Points on a hilly landscape, in no order, each with its height.
A ball rolls from a point to the lowest of its 2 nearest points, and stops where none of them is lower. Distance is the straight distance between rows; heights are no part of it.
getak: [ 21.6  14.7  -0.1 -30.7   5.6  -9.8  44.6  15.2  -7.5  -6.4   6.9 -35.9
  33.0  48.1 -24.1  10.0  17.7 -15.2 -11.5 -34.3  19.5  -3.0]  h=743
zatob: [-14.2   3.4  23.0 -16.7   7.9 -25.3   3.3  53.1  31.3   4.2  -4.8 -29.8
 -18.9  30.7  -0.6  -7.9   6.0 -27.4  -0.4  -9.8  10.2  16.1]  h=808
Ruguk: [  1.9 -26.3   2.6  34.8  -7.3  11.3 -11.1 -35.0  23.0   7.4   6.0  23.2
  -5.1 -43.3  31.6   3.0 -12.1  32.2  11.0  45.3 -28.0 -18.1]  h=470
Niziz: [ -4.1  -4.1  18.5 -23.1  15.2 -27.6  14.5  37.8  12.9  -5.7  11.5 -30.8
  16.1  59.3  -7.7  -8.7  -4.5 -30.6  18.0 -15.7  15.0   4.9]  h=623
motom: [ 41.3  11.5 -28.5  -2.7  19.0  21.5  17.3 -16.6 -23.7 -21.1  12.8   0.0
  42.5 -13.4 -21.6   9.4  24.5 -33.4 -23.9 -31.6   8.3  40.8]  h=437
bonup: [ -9.4 -29.1   6.0  11.9  -8.6  23.6 -10.3  -6.2  13.2   3.0  -7.2  12.6
 -29.8 -65.5  13.5  -1.1 -13.3  23.2 -13.6  24.0 -17.9 -13.9]  h=290
rami: [ 15.4   8.0 -14.3   3.7   0.3  -1.2  26.2 -36.3  -5.1 -21.2   1.4 -18.2
  37.2  16.4  -5.6  11.2   1.3   8.2  -3.1 -13.8   6.6  -2.4]  h=679
soka: [-15.5  -6.0   8.7   2.3  -1.6  -7.3   1.6  19.1  53.6  22.2  -9.1 -15.1
 -27.1 -28.9  19.4   7.4 -19.1   7.7 -18.4   9.2  -3.5  -6.1]  h=163
faso: [ -4.6  -8.5  13.8  -4.9  -1.1  -1.3  -1.3  20.7  31.5  11.4  -9.7 -10.4
 -28.7 -32.7  14.1   4.3 -13.7  -3.5 -25.1   5.9  -0.4 -10.1]  h=160
lufe: [ -2.6   3.2   5.2  25.2  -6.0 -13.0 -14.9 -16.3 -32.5   9.1  17.6  -1.6
  21.2  44.9  25.5 -21.7 -28.1   1.6  49.4  16.8  -3.7   9.5]  h=189
geru: [ -5.4  -9.0  11.4  24.7  -5.5 -12.6  -6.0 -24.4  18.0   4.4  12.8  -8.1
  21.6  15.7  21.8  -0.6 -39.7  10.5  27.1  29.0  -8.6   0.7]  h=819
pap: [ 19.9   5.8   4.4  -5.9   2.1   5.5  28.9 -19.5  16.4  -4.6  -3.2 -31.1
  20.1   6.2   1.5  10.3  -2.4   5.0 -14.7  -6.3  13.9 -23.8]  h=78
zosu: [  4.5  -8.5  14.7   5.3   7.1 -22.1  10.0  -6.3  29.4  -7.1  10.4 -32.8
  25.8  39.5  13.0   2.1 -29.2  -7.6  15.9   5.8   8.1  -4.0]  h=696
Zul: [ 14.4 -11.4   2.1  17.8   2.1   6.1   8.8 -42.3  15.9  -7.8   0.0  -6.0
  22.0  -4.3  15.5   7.9 -19.1  14.3   8.9  16.4  -1.6 -21.8]  h=353
vavus: [  7.3 -16.6   2.5  41.3  -5.3   4.4 -12.3 -42.4  19.9  13.1   7.6  16.1
   7.6 -17.7  36.0   5.2 -12.3  34.4  24.4  47.1 -27.7 -17.6]  h=545
gomep: [ 10.2  20.4  -5.4 -40.3  12.2   1.9  30.8  28.7 -18.7  -6.1   2.8 -16.6
  18.7  26.7 -37.7  11.3  31.2 -27.3 -22.9 -39.8  22.5   6.2]  h=559
kagi: [ 19.9   6.1  16.6  -8.3   6.3  -1.6  11.3  25.3  37.3   9.3  -4.6 -25.6
 -17.0   8.9  14.9  10.1  -1.8  -7.7 -18.9  -1.3  11.2 -17.6]  h=795
Suzif: [ 41.9  25.0  -8.3 -19.9   2.9   1.0  46.0  -2.0  12.2   0.9   1.1 -38.2
  26.2  20.9 -10.9  25.4  19.1  -1.3 -31.7 -25.6  23.2  -9.6]  h=177
naf: [-35.1  -8.7  -2.0   9.4  -8.5 -22.0   5.1  19.5  62.2  25.9 -14.0  -9.6
 -32.0 -33.4  17.3  10.3 -18.5  28.9 -12.1  17.1 -12.9  -4.8]  h=145
Saz: [-48.6  -8.7   9.8  -6.9   0.4  -5.7 -45.5  23.2 -51.5  -0.9   0.5  33.0
 -19.5  13.5 -20.1 -24.3 -18.9 -30.3  34.3  13.9   1.8  16.2]  h=317
lovu: [ 16.3  -2.9   2.6  27.1  -2.7  -2.0   4.1 -47.2   2.2  -3.2   5.2  -1.6
  27.0  10.2  16.6   0.8 -15.0  20.6  23.4  23.0 -10.8 -16.4]  h=517
tati: [-45.0 -14.0  -2.4  21.5 -13.1 -23.6   2.3   1.9  61.0  24.3  -9.1  -7.2
 -19.5 -27.8  20.6   8.0 -28.3  32.6   2.0  23.7 -15.5  -3.9]  h=126
nuv: [  0.0 -18.3  -6.7  19.7 -12.8  18.4 -29.0 -24.4 -24.6  -0.5   0.9  38.5
 -27.2 -41.5  14.3 -12.1   7.4  34.4   9.3  14.9 -28.5 -10.8]  h=379
rig: [ -0.6   3.4  17.9 -33.2  16.4 -13.2  15.7  42.2  -4.2  -8.2   1.7 -28.2
  11.7  46.3 -20.2 -11.2  10.8 -33.8   6.2 -23.0  23.3  -7.1]  h=605
Vevu: [-13.9  -0.5  14.6  20.4  -3.4 -18.1  -9.7  -8.2 -16.2   2.6  20.7  -5.2
  18.6  47.3  10.9 -11.3 -41.3  -2.2  41.2  16.2   2.0  12.5]  h=108
duf: [ 17.5   9.1 -15.9  19.6  -8.1  -6.0 -10.8 -43.4 -32.0   8.3   8.6   2.8
  17.9  26.3  23.4 -11.1   1.8  24.1  42.7   2.3 -14.6   1.6]  h=305
kiru: [-32.2   1.6  21.2 -28.6  15.0 -13.0 -17.5  73.3   5.7   7.4 -15.2   0.9
 -38.5   0.5 -25.2 -14.8  15.7 -49.6  -4.5  -9.3   5.0   5.5]  h=821
mol: [ 31.9   6.1 -30.8   8.2   0.3  20.6  -1.5 -34.6 -11.6 -22.6   3.1  14.9
  20.6 -37.8  -8.8   8.9  26.3   0.2 -27.3 -25.6  -4.4  29.4]  h=552
buba: [ -5.1  13.0 -17.1 -13.6  -1.7   7.6   3.0  -7.4 -38.2 -19.2   2.8  10.1
  22.7  14.3 -34.8  -3.1  17.3 -19.0   0.4 -28.1  11.2  23.8]  h=223
vurod: [ 23.4   1.7 -31.4   7.0  -8.9  31.4  -1.1 -34.4  -3.5 -13.9  -4.7  17.3
   3.8 -52.7  -6.5  10.2  24.3  14.8 -29.5 -22.3  -8.3  20.5]  h=624
Numef: [-38.8  -1.8  15.0  10.7  -5.0 -18.6 -25.1  16.6  -9.4   4.8  12.8  10.2
  -0.4  34.5   5.7 -19.5 -39.1 -13.4  33.7  15.5  -2.1  25.4]  h=229
Giru: [ -0.5  -9.5  -7.5   7.5 -11.6  19.2 -15.9 -26.7 -27.5 -18.8   2.5  23.4
  -8.6 -17.7  -4.5  -6.8   6.1  26.2   4.0  -1.8  -7.1   0.7]  h=307
godan: [ 34.5  17.0   0.2 -17.7   0.2   0.4  34.3  -4.1  14.2  -0.2  -4.1 -36.6
  14.7  13.5  -0.2  17.4  10.1   1.7 -27.1 -13.4  22.9 -26.3]  h=136
maf: [ 39.4  11.3 -41.0  24.4  -4.8   3.3  -6.6 -55.9 -10.2  -2.8   2.0  20.2
  23.9 -10.6  13.1   6.8  21.7  27.2   6.2 -11.2 -24.8  19.7]  h=466
lodab: [  1.5  10.4 -17.1  17.1 -10.3  -6.6 -18.8 -27.1 -51.4  11.6  10.0  10.0
   9.0  31.8  18.4 -28.4   5.1  14.7  51.6  -8.6 -10.9   7.9]  h=263
kepun: [ 13.0 -12.2  -3.4  36.6  -8.8   4.0 -19.9 -42.1   1.5  16.6  10.6  17.9
   1.8 -11.5  43.7  -3.9  -9.1  38.4  37.4  44.5 -32.3 -16.6]  h=598
pilud: [-40.1  -5.7   1.2  -5.3  -2.5   7.3 -46.4  20.2 -59.6  -3.3  -4.3  42.5
 -29.9  -0.9 -18.3 -27.3  -5.1 -23.4  32.7  10.8  -4.6  12.7]  h=343
vusi: [ 26.2  17.1 -10.0 -14.2  -2.4  14.9  30.0 -14.0   0.0  -2.3 -11.7 -18.5
  10.0 -14.5 -12.9  16.4  19.4   2.9 -39.1 -27.9  19.0  -3.1]  h=596
zer: [  3.6   8.0   8.0 -48.2  15.9 -10.0  27.2  42.6 -14.4  -8.8   7.5 -21.6
  14.3  56.8 -33.3  -6.4  22.6 -42.3   2.5 -28.5  23.1  -9.0]  h=593
maro: [ 17.7   0.6   5.7 -23.2  11.1 -17.2  33.2   9.4  -4.8  -9.6   9.1 -34.1
  34.3  54.4 -11.8   0.2  -0.5 -15.1   3.5 -24.8  20.0  -8.4]  h=733
Ras: [-50.0 -14.4   8.8  14.2  -6.9 -10.3 -39.7  25.5 -14.6   9.6  -0.4  26.0
 -29.5 -14.5  -3.9 -19.7 -29.1  -8.3  16.1  17.5 -11.2  27.0]  h=853
pesu: [ 17.7   8.8 -19.3  -5.8   0.2  12.1  22.5 -25.3  -5.2 -12.4  -1.2 -12.6
  23.3  -6.4 -12.6  11.2  12.9   8.8 -18.7 -20.4   9.6   3.5]  h=639
fafu: [ 31.5  20.4   4.0 -32.2   7.3  -6.7  36.8  25.1   1.0  -3.5  -1.8 -34.1
  13.8  47.5 -19.2   8.6  30.8 -14.3 -22.0 -23.1  21.9 -16.5]  h=757
zafug: [  8.4  -0.3  19.7 -15.3   9.7 -30.1  21.5  33.0  31.3  -4.1  11.2 -44.2
  16.4  55.7   2.0  -2.3  -9.3 -27.2  12.4 -11.9  13.7   1.9]  h=638
zef: [ -5.5 -12.8   9.8  26.5   7.7  -7.1  13.2 -22.2  60.1  15.4  -2.9 -16.0
  14.4 -10.0  31.5  14.0 -27.0  13.9   5.7  28.5  -3.4 -14.3]  h=209
pulez: [-32.3 -11.7 -10.8  -7.3  -3.6  18.0 -39.4   8.9 -64.2 -10.8 -12.7  53.2
 -35.8 -29.0 -30.5 -18.0  11.7 -11.3  18.3   1.6  -6.1   5.1]  h=407
zusa: [ 19.9  15.6 -26.6 -10.4  14.9   7.8  13.2   1.5 -39.3 -21.5  21.3   7.9
  51.7  15.2 -36.2   6.9  23.8 -49.3  -8.8 -27.3  10.0  46.4]  h=384
fanu: [ 13.4   6.8 -17.4   4.0   0.6 -13.3  24.1 -28.3 -29.5 -18.7  15.8 -14.7
  48.7  51.4 -17.6   4.1  -6.2  -0.4  19.1 -15.0   8.0  14.1]  h=711
fozit: [-37.8  -0.5 -10.6  -8.8   1.2   9.7 -41.2   4.5 -66.8  -7.9 -10.6  48.0
 -26.0  -8.6 -33.5 -20.7  15.5 -17.6  23.9   1.7  -5.3  10.3]  h=377
bogef: [ 30.2  18.4  19.9  -2.6  -4.0  -8.3  13.9  23.7  60.7  17.7 -15.8 -24.7
 -28.2 -11.1  26.0  22.1   6.1   2.7 -36.8  22.2   6.1 -20.6]  h=512
sumuk: [  2.4  -8.2  21.3  -4.6   9.9 -29.2  16.9  16.0  25.5  -0.6   8.2 -38.2
  29.3  51.9  10.6   1.7 -25.7 -19.3  16.2  -2.0  11.3   0.7]  h=660
Refu: [ 30.2  10.7  23.2 -12.0   5.7  -8.6  18.2  38.6  36.5   0.8  -7.4 -31.7
 -13.7  19.2   8.4   7.6  10.1 -11.4 -25.5  -1.4  10.9 -15.8]  h=789
renob: [  5.3 -17.9   6.7  13.2  -4.0  21.2  11.2 -14.8  32.6   5.4  -9.9  -5.3
 -17.0 -52.4  21.5  13.6 -11.3  18.1 -19.2  18.1  -2.6 -33.2]  h=412
Nid: [  3.9  20.8   0.1 -38.6   2.2  23.0  12.5  33.0 -21.1  -2.8 -18.6   6.4
 -24.8 -16.0 -30.5   8.2  40.1 -18.3 -44.0 -26.7  21.7 -10.4]  h=509
zale: [ -7.8 -31.0   1.1  24.4 -14.3  23.1 -21.6 -11.2   1.7  -3.8   8.4  30.8
 -31.4 -69.6  13.6  -4.4  -7.9  26.8   2.1  33.7 -27.8 -11.7]  h=336
pido: [-25.5  -3.3   7.5  33.3 -11.2 -20.3 -15.2 -15.6  22.4  18.5  12.1  -0.7
  18.0  18.0  30.3  -4.3 -40.5  18.3  37.7  35.8 -12.9  13.6]  h=856
nepez: [ 24.7   1.4  14.2   1.6   0.0  -4.4  17.4   4.3  58.6  21.7 -16.1 -20.1
 -17.6 -15.2  33.5  19.8  -4.5   7.4 -26.0  18.9   1.8 -25.4]  h=502
mes: [ 19.1  12.0 -19.7   1.3   2.1  -4.7  28.0 -31.0 -18.6 -21.2  10.5 -16.3
  48.6  31.7 -17.3  12.2   1.3   4.9   4.2 -16.4   7.4  18.5]  h=700
Lakuv: [ -6.4 -19.1   8.1  14.6  -3.0  12.4   3.2  -2.1  45.7  18.0 -11.4  -2.5
 -18.3 -55.4  30.4  12.2 -18.4  18.0 -19.4  29.5  -9.9 -20.2]  h=450
pamo: [ 12.7  -8.4  -6.0   6.1  -4.2  21.6  11.6 -31.8  10.1 -11.6  -5.7  -4.1
   2.4 -30.0   7.4   5.4  -1.5  24.6 -12.6   5.3  -1.4 -22.4]  h=286
Gib: [  1.5  18.2  -6.9 -48.4  13.2  -7.9  30.0  28.5 -22.1  -7.7   7.0 -20.9
  30.9  44.0 -39.0  -0.9  30.1 -32.6  -2.2 -36.8  27.7   5.3]  h=579
vor: [ -0.3   7.3  16.1  -0.6  -0.8 -17.8   8.1  30.7  54.9  14.7  -8.1 -33.2
 -18.7  12.2  17.7   5.2  -2.6  -4.6 -14.3   7.1   2.7   1.1]  h=801
bal: [ 47.2  17.5  21.5 -10.5   0.7  -0.7  13.5  17.9  42.3   5.3 -13.0 -20.0
 -21.0   4.0  16.1  26.5  15.8   5.4 -38.2  12.4  12.3 -32.0]  h=523
liles: [ 16.8  -9.5 -13.1  34.3  -9.9   3.4 -18.5 -49.3  -9.5  19.4   9.7  27.3
  -2.8 -10.5  44.8  -5.6   8.3  41.2  33.9  21.5 -33.1 -19.2]  h=654
tofud: [ -8.8   8.4  -2.5  17.5  -5.2 -12.4 -18.9 -13.6 -55.0   8.2  15.7   5.0
  15.7  48.3  13.5 -30.0 -12.0   2.6  57.1   1.7  -1.5  11.3]  h=234
gado: [ -5.3   1.4 -11.0  -0.2  -9.2   8.1 -14.4 -19.3 -40.3 -12.9   0.8  21.7
  -0.9  -1.3 -14.4 -15.3   7.1   8.5  11.5  -6.6  -1.1  12.4]  h=176
lom: [ 13.0  31.3  -9.6 -42.6  10.6  11.4  27.3  23.1 -15.4   1.5  -1.1  -9.3
  13.8   5.2 -34.6  13.7  45.3 -30.9 -38.9 -37.3  25.3  13.5]  h=538
Gopug: [ -0.9 -20.2   2.5  13.4  -8.2  21.0 -18.3 -19.3 -15.8  -8.4  -2.0  25.9
 -20.0 -38.4   6.3  -7.5  -7.6  24.8   0.5  10.2 -16.7  -8.2]  h=310
pedu: [ 16.5   1.5  -8.8  28.8  -5.8  -9.5  -6.6 -45.9 -11.6   4.9   6.8   2.5
  25.9  22.5  18.4  -5.8 -10.7  26.2  39.4  20.5 -16.7  -8.3]  h=400
gapi: [  0.8   4.6  -2.6 -19.5   6.8 -13.1  28.1   2.0 -20.0 -18.3  12.3 -26.8
  42.3  54.8 -24.7  -2.2  -2.3 -14.8  11.5 -26.1  19.5  -1.1]  h=725
senaf: [-13.2   1.7  27.6 -26.5  12.3 -19.7   1.1  64.3  17.5   3.0  -5.2 -21.9
 -15.3  33.9 -10.9 -11.2  12.7 -39.6   0.9  -9.8   6.4   9.8]  h=812
furiv: [  3.9 -15.0  11.6  26.5   3.2   8.1  12.3 -29.9  46.4  13.6  -5.2  -7.3
  18.5 -21.9  31.5  13.4 -23.3  20.4  -0.8  34.8  -3.9 -22.5]  h=297
solek: [ -9.0 -24.4   8.4  11.3  -3.9  16.1  -7.5  -6.8   1.8  -5.3  -2.6  15.5
 -25.4 -42.4   4.8  -7.4 -14.5  16.1  -8.0  15.8  -9.6 -15.3]  h=238
Kizez: [ 49.3  27.8  11.4 -17.1  -1.6   7.1  22.9  12.6  23.9   1.2 -15.2 -22.4
 -11.2   6.0   1.9  23.5  22.0   5.5 -43.6  -3.2  17.0 -32.9]  h=539
leso: [-50.5 -15.6  12.0 -19.6   9.9  -9.1 -29.0  56.9  -2.9   1.1  -9.5  18.7
 -41.6 -24.7 -22.9 -19.8  -7.4 -30.8  -6.0  -6.8   7.6  11.5]  h=832
firus: [ 15.2  -3.4   2.2   6.2   4.8   3.3  16.0 -26.2  14.6 -11.5   0.3 -19.3
  20.3  10.0   5.8   6.8 -18.8   9.3   1.7   3.6   8.4 -23.0]  h=188
somuf: [-12.0   9.3  14.6  -9.0  -0.7 -29.7  10.1  46.6  52.4  11.1  -7.9 -37.9
 -20.3  23.7   9.8  -4.8  -2.2  -7.0  -3.0  -0.7  -0.6  11.1]  h=804
nel: [-19.3   2.2  11.2 -35.8  12.6  16.5 -10.5  51.8 -21.3  -1.2 -22.1  15.2
 -50.3 -30.7 -30.2  -5.9  20.1 -28.4 -31.0 -14.5  13.5 -16.5]  h=494
vene: [ -3.6   8.2 -12.8   3.4  -5.1   5.0 -11.4 -18.0 -41.3 -17.3   4.9  19.5
  10.7  12.1 -19.3 -10.2  13.9  -1.4   8.1 -17.6   2.7  24.0]  h=45
vek: [  0.1  -8.0  14.6  13.5   6.1 -10.6   1.2  -9.9  12.5  -6.3  10.0 -12.6
  26.1  25.4  14.7  -0.4 -33.9   1.2  17.0  12.5   1.6  -4.2]  h=755
domeg: [ 39.9  24.3  14.6 -30.9   3.1  -9.9  30.4  31.2  16.5  -1.1   0.5 -34.6
   2.0  41.6  -6.9  10.1  23.0 -13.9 -24.1  -8.1  20.0 -20.5]  h=770
Vuvuz: [ -5.6  11.4   7.1 -39.5   6.9  17.6  -0.4  40.5 -21.0  -1.5 -19.9  10.4
 -40.8 -23.8 -27.5   2.3  30.6 -19.6 -39.8 -18.7  20.4 -13.2]  h=501
Pum: [ 37.4  28.2  -8.8 -20.8  -1.3  14.8  27.7  -2.9   7.7   1.9 -10.9 -18.9
  -0.2 -11.1  -8.2  27.0  24.1   7.1 -51.0 -23.2  20.8 -10.4]  h=573
lek: [-45.5 -12.7   4.9  23.1 -16.3 -12.2 -32.0  11.7  -4.5  12.8   6.0  25.8
 -21.0 -14.2  11.0 -15.8 -33.1  15.3  19.8  23.9 -19.5  24.2]  h=857
Bila: [ 24.0   0.0 -19.2  13.1  -8.5  17.1  10.0 -47.9   2.8 -12.2  -3.0   7.0
  16.9 -22.4   4.9   8.9  10.6  29.4  -5.3  -0.8  -3.6  -6.6]  h=150
dutin: [-44.2  -1.9  17.6   0.4  -1.3 -10.1 -38.7  25.9 -47.0   4.0   2.1  23.6
  -9.3  30.9  -7.4 -23.3 -18.7 -30.4  45.1  10.3   4.3  17.2]  h=289
pemu: [ 10.3 -14.9 -23.7  16.7 -16.0  28.1 -13.8 -44.0  -4.9 -12.5   0.4  38.7
 -19.3 -61.0  -1.6   8.1  26.6  40.0  -8.9  -1.8 -23.3  -7.3]  h=530
guv: [ 37.1  13.8 -44.0  26.8  -7.5   0.6 -17.0 -53.2 -15.5  14.4  10.2  26.5
  18.6  -6.9  26.7   6.4  24.6  31.6  17.2 -18.6 -31.5   9.9]  h=546
pel: [-42.0 -20.5  18.8   1.1   2.6  -0.4 -33.2  30.1 -25.4  -2.4  -6.0  29.4
 -29.6 -17.3 -11.3 -16.0 -21.7 -15.9   9.9  11.6  -5.5  16.0]  h=848
pef: [  0.2  14.9 -24.6 -31.4  19.7   7.1  22.0  10.9 -35.9  -9.2  14.4   3.9
  48.9  23.8 -45.8   7.0  24.9 -49.7 -10.0 -36.7  20.7  37.1]  h=352
Fav: [ 29.5   8.3 -25.7  20.1  -8.8  11.6  -0.6 -48.2  -6.1 -13.1   6.5  17.5
  18.7 -13.3  -1.0   7.6  16.8  29.2  -2.4 -11.7 -13.9   8.8]  h=323
zosi: [-47.3 -15.3  15.8 -13.4   9.7  -9.9 -29.9  44.6 -10.0  -0.7  -9.6  21.4
 -30.9  -8.7 -20.8 -14.8 -16.0 -28.0   3.3  -1.4  -0.2  13.0]  h=839
kasep: [-50.9  -7.1  -0.8  19.0 -10.8 -26.4   0.6  -1.2  51.5  16.1  -4.7  -7.1
  -2.8  -3.8  20.7   4.2 -35.2  34.0  15.0  31.0 -15.4   4.7]  h=101
Kugu: [-11.2  -6.5   8.1  16.5   2.0 -21.0  13.0  -9.7  64.8  16.2  -0.8 -29.7
  13.0   8.5  26.5  14.6 -26.8   9.0   7.1  18.8  -3.5  -9.3]  h=138
Sebez: [  3.3  22.5  -9.5 -40.8   9.3  18.6  11.9  30.0 -19.8  -1.4 -12.3   2.1
  -7.3  -4.0 -33.3   8.5  40.6 -24.0 -37.2 -35.8  25.9   2.3]  h=521
Vod: [-11.3  13.5 -19.0 -29.2   9.5   6.5  15.8   7.0 -37.9 -15.0   6.0   4.4
  33.0  17.3 -39.8   8.2  26.9 -33.2 -11.3 -34.4  19.7  26.7]  h=313
fede: [-31.5 -20.3  -1.0 -16.2   2.0  19.6 -18.3  15.6 -35.2 -12.9 -15.0  32.4
 -37.9 -45.1 -30.6 -11.7   5.3 -15.4 -13.9  -6.7   2.5  -6.2]  h=457
vom: [-54.4  -3.6   1.9  24.3 -19.4 -23.8 -29.4   2.7   6.3  17.4  12.6  12.3
 -15.3   7.5  19.8 -13.0 -43.3  20.0  33.1  29.9 -24.1  27.3]  h=862
vig: [-27.2  -9.9   0.0 -29.1   9.8  26.3 -13.6  33.0 -28.9  -6.8 -24.8  24.3
 -47.2 -46.0 -41.3  -6.8  12.0 -22.3 -23.1  -9.1  14.0 -12.9]  h=481
kigav: [ 45.4  34.6   2.0 -25.1  -3.8   9.6  28.7  15.6  13.5  -2.6  -9.5 -17.3
  -9.8   4.5  -6.7  27.2  34.2   8.5 -54.2 -13.7  23.1 -21.9]  h=555
marit: [ 37.3  11.8 -27.3   2.0   8.8  22.6   9.5 -24.0 -13.1 -21.1   6.6   8.0
  32.6 -24.0 -13.4   9.8  24.4 -11.3 -23.6 -26.9   4.3  35.4]  h=486
tugum: [  8.2 -10.3 -23.9  18.0 -17.7  22.6 -23.9 -36.3 -25.4  -8.3   3.0  46.2
 -22.5 -45.2   7.8  -5.7  20.7  38.1  -1.0  -2.9 -26.3   0.7]  h=444
Toki: [-27.3  -2.6  24.2 -29.4  20.6 -16.9  -9.5  64.2   4.9   5.0  -9.8 -11.0
 -23.8  13.3 -20.6 -18.9   7.2 -47.1   0.6 -10.2  11.4   2.6]  h=817
tipu: [ 43.4  26.9  27.3 -20.9   1.3  -7.5  19.9  43.1  23.8  -3.6  -7.3 -29.3
  -9.9  37.3  -1.1   6.5  29.6 -20.0 -28.8   1.3  10.6 -17.8]  h=780
fef: [-36.8 -17.8  -1.5 -11.8   4.3  17.9 -29.9  12.2 -47.0 -18.2 -13.6  45.3
 -40.3 -33.2 -30.1 -17.9   6.9 -12.8   2.1   0.4  -0.6   3.1]  h=433
zadum: [  8.6  -4.2  13.7  12.9  -0.2   7.3   7.0   5.8  61.9  29.4 -12.9 -11.1
 -24.3 -42.2  32.8  19.4  -5.7  16.1 -27.3  26.5  -2.2 -26.5]  h=479
zade: [ 22.2  -7.8 -30.0  14.4 -15.4  32.7 -15.1 -42.1  -7.4 -15.4   0.2  35.1
  -7.6 -62.1  -2.2  12.1  29.4  27.1 -22.3 -18.4 -19.8  12.7]  h=627
tos: [-41.5   0.0   6.7  29.1 -14.5 -24.3 -23.1  -5.7  13.7  16.4  10.0   2.7
   2.3  19.5  22.9  -7.9 -43.3  13.2  33.1  33.0 -15.2  26.0]  h=866
gesa: [-25.7  -5.5  17.5  13.1  -0.8 -18.0 -20.1   2.8  -3.4   1.7  17.6   1.3
   6.9  31.5   9.4 -13.8 -38.2  -3.6  25.4  17.8   1.1  17.3]  h=191
Begup: [ 35.6  13.0 -27.7  -0.6  20.7  15.2  14.3  -9.7 -34.9 -20.2  18.5   8.4
  49.8   5.7 -24.8   4.6  16.4 -38.3 -20.2 -30.7   6.3  44.4]  h=411
fure: [-29.5  -4.4   4.7  17.6  -4.7 -29.7   5.8  -1.5  62.9  19.6  -2.4 -20.0
   6.6  12.9  23.3   6.4 -29.0  21.4  14.3  17.9  -7.3  -0.2]  h=134
Zifa: [ 23.6   7.4 -38.9  23.3 -10.6  -1.0 -22.3 -49.7 -29.7  16.8   9.1  26.6
   7.4  -1.0  27.0  -4.3  16.3  35.4  27.5 -15.0 -27.2   1.1]  h=599
falo: [ -9.6 -18.2   9.4  35.5  -2.0   4.7   3.4 -29.4  41.2  13.0   1.4   7.7
   2.2 -39.6  30.1  13.8 -18.9  25.5   3.1  43.1 -17.2 -13.8]  h=393
kud: [-42.8  -8.1  17.6   7.9  -2.7 -19.5 -34.5  18.6 -34.6   6.3  12.6  16.5
  -3.5  37.6  -2.9 -21.9 -31.6 -23.5  42.4  12.3   0.6  20.6]  h=262
buruf: [ -3.7 -31.0  -2.6  28.7 -16.8  18.9 -29.8 -14.1 -16.4   1.9   7.1  43.2
 -32.1 -57.7  21.1  -9.1  -0.2  34.9  10.6  29.5 -38.8 -12.4]  h=378
Kegof: [ -8.5 -17.2  12.3   1.2   0.6  12.6  -8.6  11.6   7.3   0.3  -7.6  -5.6
 -25.4 -31.3  -0.6  -6.5 -16.8   4.2 -15.2   1.0   0.7 -11.9]  h=183
nak: [ 15.3  -0.7 -19.2  24.3 -10.1   5.9 -24.2 -43.2 -25.4  17.4   5.3  22.6
   0.2  -0.8  34.4 -12.0  11.8  39.0  34.9   4.4 -30.3 -13.0]  h=641
timup: [-38.7  -4.3  16.6 -23.8  16.7 -12.4 -21.7  72.9   9.6  10.4 -24.5   5.9
 -52.3 -17.9 -25.8 -14.9   3.1 -37.6  -8.4  -4.9   1.2  10.1]  h=825
guvup: [  2.6   2.6  -2.7  -9.4  -0.2 -17.9  23.9  -7.7 -28.1 -18.3  17.5 -17.8
  44.0  60.7 -16.7  -2.0 -11.2  -8.5  22.1 -18.6  15.3   6.2]  h=720
segim: [  8.5 -14.8   5.7   3.6   0.9  22.9   8.6 -19.5  16.4   0.1  -8.6  -4.4
 -11.0 -37.0  12.6   6.9  -4.6  18.1 -18.9   7.3   0.7 -30.4]  h=356

For each start below, name the point where the ball stops.
fef | Vevu
furiv | kasep
zade | solek
mol | vene
timup | Bila
sumuk | Vevu
liles | kasep
nak | Bila
tos | Vevu

Call two points neighbours if one is among the 2 nearest of the other. Go from one point of each pair to the other, from neighbour to neighbour, staying as low as possible. Name the highest point that can't be avoided.
vene / faso | Gopug
Bila / solek | liles
pap / Vevu | lovu
faso / kasep | soka
